Points on a hilly landscape, in no order, each with its height.
A climber steps from a point to the highest of its 6 nearest points, and stops where none of them is higher. Distance is the straight distance between rows; heights are no part of it.
Q_730 h=362: 118,132,131,125,116,39,144,180,99,142,100,166,82,122,109,101,83,218,116,147,117,140,116
Q_743 h=409: 120,134,123,159,136,138,81,108,178,75,171,115,154,121,154,183,88,118,151,63,84,72,114
Q_34 h=412: 117,141,124,113,106,97,162,131,110,117,103,177,171,144,151,103,150,149,83,149,130,121,121
Q_955 h=523: 136,118,131,112,140,216,142,88,99,129,188,128,128,151,161,102,206,93,86,147,157,141,141
Q_569 h=333: 149,133,114,117,162,100,158,110,138,114,112,119,143,115,116,162,92,91,162,140,89,90,118
Q_839 h=495: 136,89,108,166,114,136,110,130,150,107,165,139,151,112,121,133,105,99,167,88,98,98,102
Q_703 h=331: 156,127,112,144,132,73,135,148,125,140,119,156,118,104,109,143,91,151,168,126,116,119,101
Q_819 h=569: 152,119,136,95,168,167,127,118,132,169,116,86,136,114,91,142,151,60,147,151,147,134,164
Q_599 h=453: 129,137,125,135,75,61,135,184,101,149,120,162,126,122,98,96,84,170,149,130,111,120,94
Q_945 h=644: 140,110,149,151,131,130,107,186,113,163,129,104,97,112,97,121,145,139,127,121,135,171,143
Q_198 h=537: 126,121,141,140,135,205,117,114,120,147,153,130,153,148,119,88,189,113,104,127,152,150,124
Q_322 h=602: 133,108,134,145,111,89,77,207,85,164,139,146,96,91,107,109,104,173,170,108,120,154,114
Q_522 h=512: 157,117,106,165,110,148,125,120,114,86,144,154,164,139,139,112,153,124,111,128,123,117,101
Q_135 h=162: 132,123,148,153,88,175,89,193,124,171,150,114,83,107,89,102,161,186,165,100,149,176,126
Q_288 h=205: 119,130,99,119,125,104,139,199,111,165,110,149,98,146,126,60,139,165,83,151,110,154,125
Q_651 h=379: 146,117,82,115,127,94,139,124,145,120,127,134,155,117,133,157,79,109,161,115,87,78,92
Q_529 h=587: 119,118,164,120,125,213,114,77,129,135,158,68,132,139,138,114,208,98,94,157,145,142,198
Q_709 h=399: 96,75,167,138,104,188,95,164,149,140,127,93,71,141,105,145,119,162,186,106,161,180,142
Q_396 h=578: 101,122,149,148,138,237,133,83,155,97,156,87,148,161,145,123,188,93,99,122,176,159,142
Q_821 h=554: 125,136,118,149,127,123,62,199,102,195,140,122,98,122,113,87,142,192,97,128,119,169,141
Q_814 h=586: 131,120,125,133,177,199,107,107,152,122,135,83,120,122,109,160,140,71,140,119,132,138,164
Q_166 h=447: 150,124,113,136,95,73,155,126,125,125,121,192,166,127,139,113,117,131,126,135,108,123,88
Q_361 h=514: 121,121,99,160,148,178,117,121,128,84,158,110,177,108,118,144,114,93,149,92,109,105,124
Q_480 h=530: 99,123,115,143,166,161,87,134,157,100,171,105,112,109,112,185,78,97,183,74,86,107,118
Q_751 h=280: 134,120,132,107,148,120,119,161,89,172,132,106,128,148,158,74,190,134,34,175,137,139,186
Q_672 h=502: 137,125,116,140,127,128,125,153,122,135,147,157,137,132,107,106,158,136,136,123,112,137,115
Q_542 h=339: 149,114,126,136,125,123,92,169,129,158,159,133,109,95,92,127,123,141,186,107,115,133,103
Q_220 h=589: 112,120,184,108,132,217,110,98,160,134,144,29,112,156,136,116,178,89,113,179,171,164,194
Q_125 h=501: 157,138,113,104,140,145,165,90,121,122,120,134,164,120,150,118,144,81,77,156,132,107,124
Q_975 h=595: 123,122,140,95,132,198,106,82,132,142,154,69,132,122,122,135,191,88,73,167,164,166,202
Q_592 h=7: 137,143,106,92,180,90,156,128,151,127,140,113,143,99,108,166,87,64,122,155,129,95,140
Q_921 h=532: 103,99,157,146,113,201,93,133,161,131,116,79,78,107,86,148,135,132,192,108,162,177,150
Q_214 h=319: 165,115,106,107,123,66,136,136,119,143,137,115,79,70,105,170,57,125,188,94,98,111,76
Q_441 h=581: 111,120,117,141,184,168,94,133,181,120,151,80,102,109,99,172,93,95,162,71,122,125,140
Q_42 h=218: 161,113,122,108,152,55,154,113,149,131,103,112,115,94,131,165,87,107,167,144,107,90,107
Q_153 h=510: 119,155,148,89,106,99,201,90,114,98,91,188,127,148,155,141,104,150,83,158,148,120,115
Q_571 h=604: 127,105,160,110,161,184,101,137,138,164,161,78,119,120,91,128,158,111,125,157,169,192,175
Q_685 h=180: 137,101,141,103,136,140,89,193,98,182,130,99,89,121,114,93,161,129,103,151,165,157,171
Q_948 h=513: 115,108,169,126,138,179,91,165,128,166,132,86,80,123,97,134,165,149,151,145,167,194,149
Q_901 h=560: 94,103,129,132,155,165,105,137,151,129,138,74,87,111,75,179,97,123,159,85,139,151,147
Q_366 h=552: 157,140,130,127,139,169,123,122,129,133,154,107,148,124,123,109,179,115,94,160,167,146,169
Q_107 h=590: 88,110,155,155,129,205,104,103,165,121,137,67,125,161,131,119,161,109,148,115,139,174,144
Q_120 h=462: 147,140,109,109,109,116,188,59,113,94,114,129,165,149,180,165,114,89,117,134,108,79,77
Q_977 h=221: 97,191,173,115,106,45,142,120,132,120,61,170,112,164,154,115,97,228,95,133,124,138,145
Q_328 h=293: 140,125,129,118,112,54,168,135,144,135,88,141,135,117,133,145,88,123,140,150,114,104,95
Q_501 h=239: 147,128,117,122,148,103,111,156,86,151,135,106,110,91,82,121,126,119,112,148,137,135,126
Q_640 h=483: 146,130,99,173,80,117,96,185,115,130,130,171,140,116,111,88,130,151,148,107,102,124,114
Q_171 h=25: 126,152,136,86,149,37,167,95,118,120,87,146,134,117,146,140,100,115,131,191,141,105,151
Q_86 h=568: 37,98,142,114,139,185,87,158,172,92,117,89,55,146,132,143,91,106,181,86,141,163,137
Q_238 h=490: 140,113,138,145,84,167,106,148,108,114,150,152,135,156,155,66,194,140,100,131,134,156,132
Q_956 h=388: 130,134,95,121,105,155,154,132,77,109,119,163,138,173,167,77,184,135,52,136,160,119,110
Q_456 h=660: 92,198,159,121,99,90,181,86,99,89,85,180,149,171,161,123,115,200,43,126,148,131,146
Q_690 h=300: 136,143,115,110,117,121,125,171,90,178,119,136,116,162,158,58,194,123,44,140,137,165,173
Q_728 h=583: 57,136,131,156,150,207,92,92,176,80,157,101,134,154,142,140,147,90,136,84,124,137,154
Q_323 h=550: 108,96,152,127,164,192,101,145,160,147,129,68,58,103,99,162,108,120,184,116,153,172,155
Q_385 h=411: 136,116,103,133,138,84,148,88,141,104,126,120,154,130,151,166,102,82,144,109,80,60,93
Q_478 h=304: 147,116,131,142,139,138,95,179,95,186,152,114,69,76,75,132,103,170,171,109,142,149,125
Q_27 h=549: 118,177,189,152,104,57,175,78,141,111,95,176,144,170,164,116,113,211,97,134,120,115,127
Q_293 h=449: 156,128,100,126,110,96,194,88,127,105,114,174,177,148,159,132,111,94,113,133,98,76,86
Q_829 h=497: 105,99,126,159,124,176,83,136,163,138,146,97,104,114,98,140,117,131,189,78,134,160,127
Q_916 h=553: 85,89,159,112,142,201,110,138,164,146,103,63,45,136,117,149,122,107,172,123,175,157,172
Q_689 h=185: 162,114,118,107,169,78,136,126,130,143,140,103,103,89,100,165,65,100,157,134,110,101,107
Q_902 h=424: 144,142,114,136,79,111,166,140,89,118,112,188,139,163,161,67,146,175,78,129,126,121,93
Q_966 h=470: 145,128,130,149,101,163,98,184,100,135,139,183,143,139,145,68,182,172,115,107,133,161,120
Q_212 h=533: 124,146,117,117,174,120,93,142,150,139,145,71,94,87,99,176,99,105,169,87,100,109,127
Q_173 h=400: 114,140,140,123,84,28,140,137,127,137,90,172,120,133,140,130,80,195,167,128,105,131,96
Q_840 h=91: 161,119,128,135,135,141,97,177,88,191,148,124,116,153,132,63,171,148,80,152,133,151,175
Q_844 h=459: 133,101,107,144,91,72,111,117,153,120,150,140,166,118,134,109,76,157,178,108,90,86,73
Q_151 h=456: 155,135,106,119,135,105,167,125,101,105,109,144,168,128,148,139,145,121,104,150,127,115,115
Q_987 h=401: 111,148,115,153,113,82,123,145,109,127,94,186,142,136,128,89,133,185,86,137,121,145,133
Q_869 h=437: 146,136,103,129,126,130,122,167,99,141,114,174,141,166,138,62,178,156,70,129,130,147,131
Q_818 h=448: 128,143,136,157,51,50,138,144,128,124,113,183,144,135,128,126,67,194,173,121,101,96,94
Q_375 h=588: 116,110,144,124,152,154,117,127,146,148,149,89,125,116,88,142,136,90,137,136,135,146,146
Q_329 h=494: 152,148,108,107,167,143,145,90,118,113,120,126,173,135,146,155,116,37,94,130,111,75,115
Q_448 h=662: 74,82,146,162,121,190,76,138,182,103,146,103,128,132,135,141,139,140,182,90,134,153,125
Q_824 h=438: 154,132,119,141,118,82,184,102,107,97,102,178,172,133,148,121,124,127,111,148,122,122,91
Q_925 h=128: 159,147,92,89,162,109,160,91,133,134,107,125,129,91,120,142,143,70,108,187,145,105,164
Q_924 h=130: 109,165,181,107,134,18,158,135,128,134,75,155,113,144,150,111,85,201,115,141,148,124,136
Q_243 h=214: 123,151,119,112,138,41,146,155,101,139,87,144,110,119,110,122,86,169,124,157,138,125,141
Q_770 h=404: 121,115,157,157,98,178,85,165,156,122,128,123,108,119,94,113,157,149,174,84,144,157,137
Q_423 h=498: 162,118,92,172,93,146,96,158,93,104,157,159,182,136,141,104,161,142,122,119,115,121,107
Q_69 h=629: 107,135,124,103,191,144,87,119,146,122,134,96,71,95,103,203,64,107,168,90,106,98,141
Q_809 h=413: 126,175,157,129,107,36,161,84,137,111,85,164,130,134,140,145,109,168,126,158,115,114,100
Q_35 h=419: 147,120,110,135,118,126,114,154,111,134,160,118,127,110,91,142,112,118,184,92,119,117,114
Q_327 h=279: 121,100,167,161,121,186,98,153,136,155,136,104,115,135,118,105,176,172,149,116,138,193,162
Q_177 h=367: 150,137,105,97,160,100,125,99,143,112,109,109,160,111,125,183,97,59,120,155,112,82,120
Q_692 h=457: 137,110,113,129,132,122,96,143,143,120,158,97,104,76,122,182,81,112,193,81,97,111,115
Q_663 h=463: 153,141,97,112,152,133,167,63,139,97,130,122,167,124,190,156,111,58,96,134,113,64,81
Q_101 h=522: 131,145,102,115,158,183,148,78,131,121,143,106,157,131,140,154,160,63,91,158,150,106,160
Q_321 h=428: 128,126,109,140,76,99,172,108,81,94,108,190,155,159,176,99,142,135,98,143,130,104,94
Q_748 h=451: 138,125,121,152,63,83,133,139,128,120,116,173,177,124,160,94,108,175,146,131,91,108,68
Q_645 h=208: 114,186,170,95,141,58,181,69,123,113,84,189,137,151,149,137,103,191,93,149,143,115,151
Q_801 h=141: 141,155,100,86,142,75,151,109,118,159,107,130,117,93,102,121,120,114,96,190,133,129,163
Q_552 h=591: 59,95,161,142,140,213,100,100,199,101,122,84,121,165,138,141,146,118,157,83,166,133,145
Q_355 h=397: 140,150,122,102,176,115,133,151,111,162,126,113,126,121,132,101,150,125,70,179,160,140,169
Q_192 h=544: 109,133,118,122,160,162,96,121,161,96,173,110,148,113,134,181,95,91,144,79,80,87,130
Q_316 h=606: 117,189,149,101,106,91,206,65,112,106,90,185,136,168,179,158,122,155,87,147,134,97,85
Q_72 h=477: 150,128,108,111,158,123,146,118,107,132,124,108,148,111,127,126,153,81,97,174,135,125,162
Q_249 h=548: 133,122,111,125,129,194,153,80,136,97,160,111,153,148,148,121,163,79,113,111,128,120,116
Q_286 h=435: 121,120,124,131,89,35,155,122,138,128,110,172,143,142,140,121,98,169,152,147,109,121,85
Q_872 h=546: 134,120,124,159,113,160,135,130,115,125,148,134,157,125,100,124,132,103,138,114,126,126,115
Q_449 h=507: 111,160,178,153,62,62,172,73,135,104,94,190,145,179,157,130,119,216,129,126,109,127,113
Q_52 h=436: 139,128,78,96,155,207,150,64,94,86,159,144,141,154,159,155,182,39,81,114,144,90,99

For each start below, name the point where the climber stops.
Q_238 -> Q_448
Q_801 -> Q_571
Q_592 -> Q_571

Call two points neighbours if one is among the 6 nearest of the other. Go from one point of each pair to the other, from neighbour to neighbour, staying as high as possible. Name the lowest point that can't be avoided.
Q_448 and Q_456 -> Q_824
Q_69 and Q_571 -> Q_441
Q_448 and Q_571 -> Q_220
